Points on a hilly landscape, in no order, each with its height.
From any point a climber takes the steepest step (rise divided by distance) to one of its 2 nearest points. It stops when none of these is higher. Distance is the straight distance between rows; heights are no part of it.
J71 (h 506): [-13 -17  -7 -16   2  10  -1  -6  13 -12  11 -11  -2   8  11  10   2  14
  -1  -3]
J556 (h 216): [-14   2   7  10  17   4 -10  -1   7  -1 -13  -5  26  -9 -16   4  -3  -6
 -18  23]
J697 (h 510): [ 10   4  16  14  -6   2   9   4 -23  -4 -10   2  -4 -10 -16  14 -11 -17
  10  -2]
J680 (h 95): [  8  16   8  -5  22  -7  -9  17   9 -20  -5  15  10  16   2  12  -1  -1
  -7  11]
J770 (h 532): [-11   6 -17  -5  -3  35  10  -6  15  21  -9  -8 -12 -11 -12 -20  17   4
  21  -3]
J796 (h 547): [  8   8  17   6 -13  16  20   2 -19  -1  -9  -1 -11 -12 -13   3  -1 -17
  25  -6]
J301 (h 74): [  1  12   5  -7  12  14 -13  17   5 -24  -8   7   2   9  -4   7  14  -9
  -2   9]
J184 (h 306): [  7  -2   2  12 -16 -14  -6  13   6  19  -8   5   3 -22  -1 -21 -10  18
   7  13]
J713 (h 494): [ 18  14  19   5   0 -14  30   5 -20   1   0   7   1 -12   9  -6  -7   4
  11   5]
J640 (h 472): [ -1   8  -3  -3  10   3  20  -5  -2   9   3   2  -3   9 -18   4   7 -30
  -4  -9]
J681 (h 339): [ -4  -4  14 -10   7  14  11  -2  -1 -24  -5  -7   1  -6   4  17  -9  16
   8  11]
J474 (h 215): [ -3 -18 -17  16 -13  -6 -19   6  14  19  -8  -2  -2  -6 -24  -6 -11  -5
   2  10]
J49 (h 607): [-13  -5 -11  -8   5 -14 -17  -6  21  12  12 -10   9   7  11 -12  14   4
 -20  -4]
J544 (h 108): [ -2  10 -19  -3   4  21 -13  27  17  -9  -7  13  -4   6  -3 -21  21  -7
   0   6]
J822 (h 92): [  6 -10 -10  -9  -1 -19 -18  12   8 -11  12  12  -7  22  16   1   0  10
 -10   1]
J136 (h 210): [ 12   0   1 -11  -2   0  13   9   1  -6   9   7 -11   0  20  -9   2  17
  10   4]
J113 (h 342): [ -2  15  12   3  12 -16 -21  -6  -7  -7   4  -4   8  10  17   3  12  -2
 -23 -12]
J234 (h 273): [ -7  -6   1   5  11   7 -12  13  13  -9 -14   3  20  -7 -12   7 -13  10
 -12  27]
J472 (h 75): [  1  23 -18 -11  13  12   3  15  12   0   3  12  -3   8   2 -28  27 -10
   2  -3]
J776 (h 296): [ -1  -5   0  21 -27  -4 -13 -17 -25  24   2 -11  -6  -8  -9  -1  -2 -10
   8 -25]
J375 (h 281): [  0  -5 -10 -18   6  14  18   4  12  -6  11   1   0  -3  15 -10   3  26
  15   6]
J105 (h 700): [-14 -13  -7  -9  -3  -1 -12 -14  12   2   8 -11  -2   5  10  -5   9   9
 -11  -8]
J957 (h 332): [ -7  10   6   2  -5  11  -2 -14  -3  16  -6 -10  -5 -12  -7 -12  16 -15
  -4 -13]
J471 (h 263): [ -9 -12  -1  -5   6  17  12   0   8 -12  -7 -10  10 -17   0   3 -14  23
   9  19]
J555 (h 385): [ -8  -8 -12 -21  10  19   6   6  23 -17   6  -5   0  12   9  -1  11  16
   5  -1]
J879 (h 254): [  5   6  16   6 -14 -11   6 -16 -18  16   3 -11  -6 -18  18 -14   4  10
   4 -10]
J908 (h 818): [ -6 -24 -13   1 -16  11   0  -9  -3   1   2  -9 -15   2 -11   9  -6  -4
  11 -12]
J529 (h 289): [ 12   5   0   7  13 -25  19   1  -5   0   5  10  11   7  -4  18 -20  -6
 -10   6]
J787 (h 224): [  4  -3   8  13  -7 -21   7 -23 -26  13  10  -7   4  -7  15   2  -6   5
  -7 -15]
J182 (h 361): [ -8 -12 -13  -3   4   4 -25  15  20 -12  -3   0   9   5  -6   2  -2   9
 -13  18]
J812 (h 402): [ -4  13   4  -1  13  -8 -14 -15  -9  -1   6  -5   5  22   5  13  18 -20
 -20 -23]
J155 (h 670): [  9  -5   8   5  -5   1 -22  12 -11 -24 -12  14  -4   8  -6  23 -12   1
  -3  11]
J803 (h 634): [ 10 -14  15   2 -22 -11  -8  -4  -8   3   0  -4  -4 -13  20 -14  -8  30
   5   3]
J591 (h 186): [  7   1 -22   7  -9  -5  -8  26  21  11  -6  19  -9  -2 -16 -16  -4  -4
   7  13]
J376 (h 240): [  4  -3 -14   9  -7  -6  -1  22  16  11  -9  14   4 -13  -8 -17 -12  13
   5  20]
J101 (h 516): [-13  -7  -4  -7 -19  29 -20   2  10  -6  -8  -7 -18  -8  -3 -14  16   5
   9  -5]
J4 (h 374): [  5  19  -3   3  11 -22  24   2   2  21   5   7   9  -3  -8  -9  -4 -17
  -6   3]
J687 (h 127): [  2   5   4   2  15 -17 -16  10   6  -9  -2   7  16  12   3  16 -10   6
 -20  10]
J193 (h 147): [ 14   8   2  -7  -2  -5   7  12 -13 -18   1  17 -20  12   5   7   2  -8
   9  -2]
J238 (h 455): [ 14  22  27   0   9  -4  18   6 -20 -12  -6  11   3  -9   7  10  -4  -2
   6   7]
J944 (h 495): [-16 -15 -10   1  -5   8 -24   2  21   2  -7 -12   6 -11  -1 -13  -3  16
  -6  15]
J813 (h 683): [  4 -13   4   0 -14  13 -21   7 -13 -26 -10   5 -18   7  -8  17  -7  -2
  11   0]
J103 (h 221): [  3   4 -10 -15  14   3  31   3  11  -3  10   3  -1   4   0   6  -4  -1
   6   4]
J828 (h 152): [  7  -7  -2 -11  -4  -6  -9  13  10 -10   8  11  -8   6  20  -5   2  20
  -3   6]
J319 (h 162): [-11 -17  -8   8   3  -5  10 -29 -10   0  10 -15  11   3   1  24 -16   2
 -13 -12]
J345 (h 504): [  7  -9  -5   8 -11   2 -11  -5 -26 -10   4  10 -18  20 -13  16  -5 -21
   3 -17]
J245 (h 276): [  4 -12  -2  21 -27   0 -18   4 -17  27  -5  -9  -3 -11 -23   1  -8 -12
  20 -11]
J992 (h 685): [  0 -15  -1   2 -26   4  -7  -4 -10   1  -1  -8 -16  -4  -3   0  -6   3
  16 -13]
J121 (h 187): [  2 -10  -4  11  11   0   9  -8 -11  -9   2   1   7   7 -20  34 -18 -16
  -3   0]
J765 (h 353): [ -1  10  19 -16  15  11   3  -1   2 -22   3  -5   4   8  26   5  10  18
   5   0]
J658 (h 487): [-12  -9  -8  -6   1   6 -10 -22  -5  -2   7 -11  -2  21   2  13  11 -12
 -17 -25]
J131 (h 391): [  5  -5   8  19 -21  -7 -26  17  -1   7 -17   4   4 -15  -7 -12 -12  10
  -3  12]
J971 (h 369): [ -5   3   5   8  -6  12 -12   1  -5   7  -9   0  -8  -5 -15  -8  12 -23
   1  -4]
J66 (h 457): [  5   1   9   7  -3  -2   5 -10 -23  -8  -2   1 -10   2  -3  15  -6 -16
   1 -13]
J782 (h 265): [  2  18  -4 -23  22  12  29   5  12 -11   7   5  -1  22   0   7  10 -14
   6  -9]
J753 (h 23): [  6  27  10   5  18   2  13  20  -6  -5 -11  17  13  -6  -7  -3   1 -14
  -1  18]
J231 (h 406): [ 10  13  25  -6  11   9   8   5 -12 -29 -12   8   6  -7  10  20 -10  11
   7  12]
J951 (h 287): [ -2  10  15   7 -13  -6  -9  -9 -12  11  -5  -7  -6 -16   7 -22  13  -2
   0 -10]
J495 (h 290): [ 13   7  18   0   5 -24 -12  -7 -11  -2   7   1   8   9  28  -1   7   9
 -20  -8]
J739 (h 793): [ -1 -18  -5   5 -27  -8 -19  -3   4  15   1  -9 -12 -13   8 -16  -1  25
  11  -1]
J970 (h 528): [  1  -5 -17  -3   7  -7  19 -10  -2   8  11   0  -6  15 -15  12   0 -26
  -9 -15]
J902 (h 653): [-10 -14 -10  -3 -17   4 -13  -3  16   9  -1 -11  -6 -15   7 -17   2  24
   7   7]
J714 (h 140): [ -1  -2 -21  -4   2   9  -7  20  21  -6   1  13  -8   7 -11  -8   7  -9
   4  14]
J662 (h 608): [ -1  10   9  -3  12  -6  25  -6   2  17   5  -6  15 -15  17 -15  -1  15
   3  14]
J365 (h 42): [ -2  30  14  -7  25  10   9   5  -4  -5  -6   3  11   4   1  -2  14 -17
  -1   3]
J549 (h 167): [ -4   4   9   7  19  -5 -19  -6  -1 -12 -10  -2  23   2  -4  20  -9   2
 -23  10]
J979 (h 91): [ -1   7 -22  -9   9  -9  16   0  21  24  13   3  -2   5  -2 -16  10  -4
   1   1]
J613 (h 535): [ 14  12  25   1   5 -14  25  -6 -12  10   7   3   9 -14  20  -9  -3  14
   0   4]
J310 (h 176): [  2  -5   6 -10  13 -10  21  -9  -1  -3  11  -3   7   3  10  10  -5  10
  -3   1]
J582 (h 637): [ -3 -18 -22  -8  -5  -1   9 -12   5   5  11  -2 -13  17  -8  12  -4 -10
  -1 -13]
J402 (h 197): [ -5 -10   1  14  -7  -7  16 -30 -18  12   8 -10   7  -8   3  12 -14  -1
  -3 -20]
J143 (h 324): [ -5 -11  -6  15 -28   0 -17 -22 -32   6   2  -8  -7   5  -2   5  -2  -9
   2 -29]
J866 (h 161): [ -7 -10 -19   5   2  -9   0   3  14  14   3   2   3   0 -18  -2  -6 -13
  -7   9]
J749 (h 231): [ 16  -1   7   3  -1 -27   4   0 -15  -4  10  11  -4  10  18   7  -7   2
  -7  -5]
J663 (h 606): [-12   3  -2 -11  17 -11   7 -13  19  16  16 -11  19   4  11 -11  10  10
 -13   0]
J831 (h 428): [-11  -6   1   3  -9  20 -31   3   6  -6  -7  -4  -8   1  -9  -7  18 -11
  -7  -2]
J797 (h 200): [ -9 -14 -10  -3   4   4  14  -1  13   0   4  -7   9  -9  -7   2 -15  15
   2  16]
J290 (h 327): [ 11   9   2  14   7 -25  17   0 -10  13  -2   6  13  -7 -12   6 -19 -13
 -10   5]
J411 (h 416): [ -7   7  20 -10  11  10  -8  -3  -2 -16  -5 -10   9  -6  20  -2   8  18
  -5   4]
J295 (h 232): [ 13 -10  -3   9   1 -12   8   7  -8 -10  -2  11   0   9 -14  23 -26 -10
   0   5]
J983 (h 475): [-14  -4  -4   6  -5  33  -4  -8  14  16 -12  -9  -3 -14 -25 -12  19 -13
  12   0]
J476 (h 58): [ -5  27  12  -5  17  14 -10  10   3 -16  -6   4   7   9   3  -6  21 -11
  -5  -1]
J905 (h 394): [-14 -18 -13   8 -13   6 -19 -26 -16  -5   4  -9  -2  13   1  14   0  -6
 -10 -23]
J468 (h 143): [ -1 -14   2  -5   7  -9  11 -24  -3   0  16 -12   6   6  18  16  -7  12
  -8 -10]
J76 (h 424): [  0  17  -8  -3  15   3  27   5   5  17   1   5   3  -2 -15  -7   5 -25
   2   3]
J716 (h 303): [ -2  16   9 -21  21  18  11   4  10 -24   5  -2   4  18  10  12  12   1
   9  -5]
J332 (h 742): [-12   7   7 -11  20   3  15 -13  11  13   9 -16  18  -3  17 -15  10  16
  -3   6]
J118 (h 593): [ 10  -3   9   6 -30   6   9   8 -17   3  -7  -5 -15 -15  -6  -1  -9   2
  31  -9]
J60 (h 628): [ -6  -6 -17  -6 -13  20   1   2  13   5  -5  -2 -17  -3  -8 -12   7   3
  18  -2]
J140 (h 181): [ 23   8  13  -3 -11 -20   2  12 -18 -13   0  21 -18   8  12   5  -6  -3
   5  -5]
J420 (h 55): [  0  18 -12 -11   7  -5  11   6  15  12   6  12  -8  13   3 -18  22 -18
  -2  -8]
J571 (h 513): [  7  -3  10  14  -8  -6 -24  17  -6  -8 -16  11   4  -3 -10   5 -15   0
 -11  14]
J558 (h 251): [  5 -13  -8  15 -20  -4  -8   7   2  21  -7  -3  -4 -15 -22  -4 -15  -2
  17   3]
J505 (h 124): [ -8  -1 -24   4  -5  -7   3  -5  20  29   2  -3  -7  -1 -17 -12   3 -11
   3  -2]
J887 (h 514): [ -2  -5  16  -3  -3  -3  -6  -6  -1  -3   1 -10   5 -12  24  -9   2  27
  -4   4]

Where does a climber stop that starts at each point below?
J402 => J60
J828 => J105
J753 => J332
J295 => J908
J376 => J813
J681 => J332
J979 => J658
J697 => J908
J476 => J739
J749 => J658
J103 => J739
J556 => J739
J245 => J658

Call two points neighbours if one is among the 2 nearest of the other. Go from one point of each pair to the other, from neighbour to neighbour, staying as high as possible. Name the lowest point that can't be avoided.
J105 / J332 => J663
J60 / J739 => J468
J813 / J908 => J66
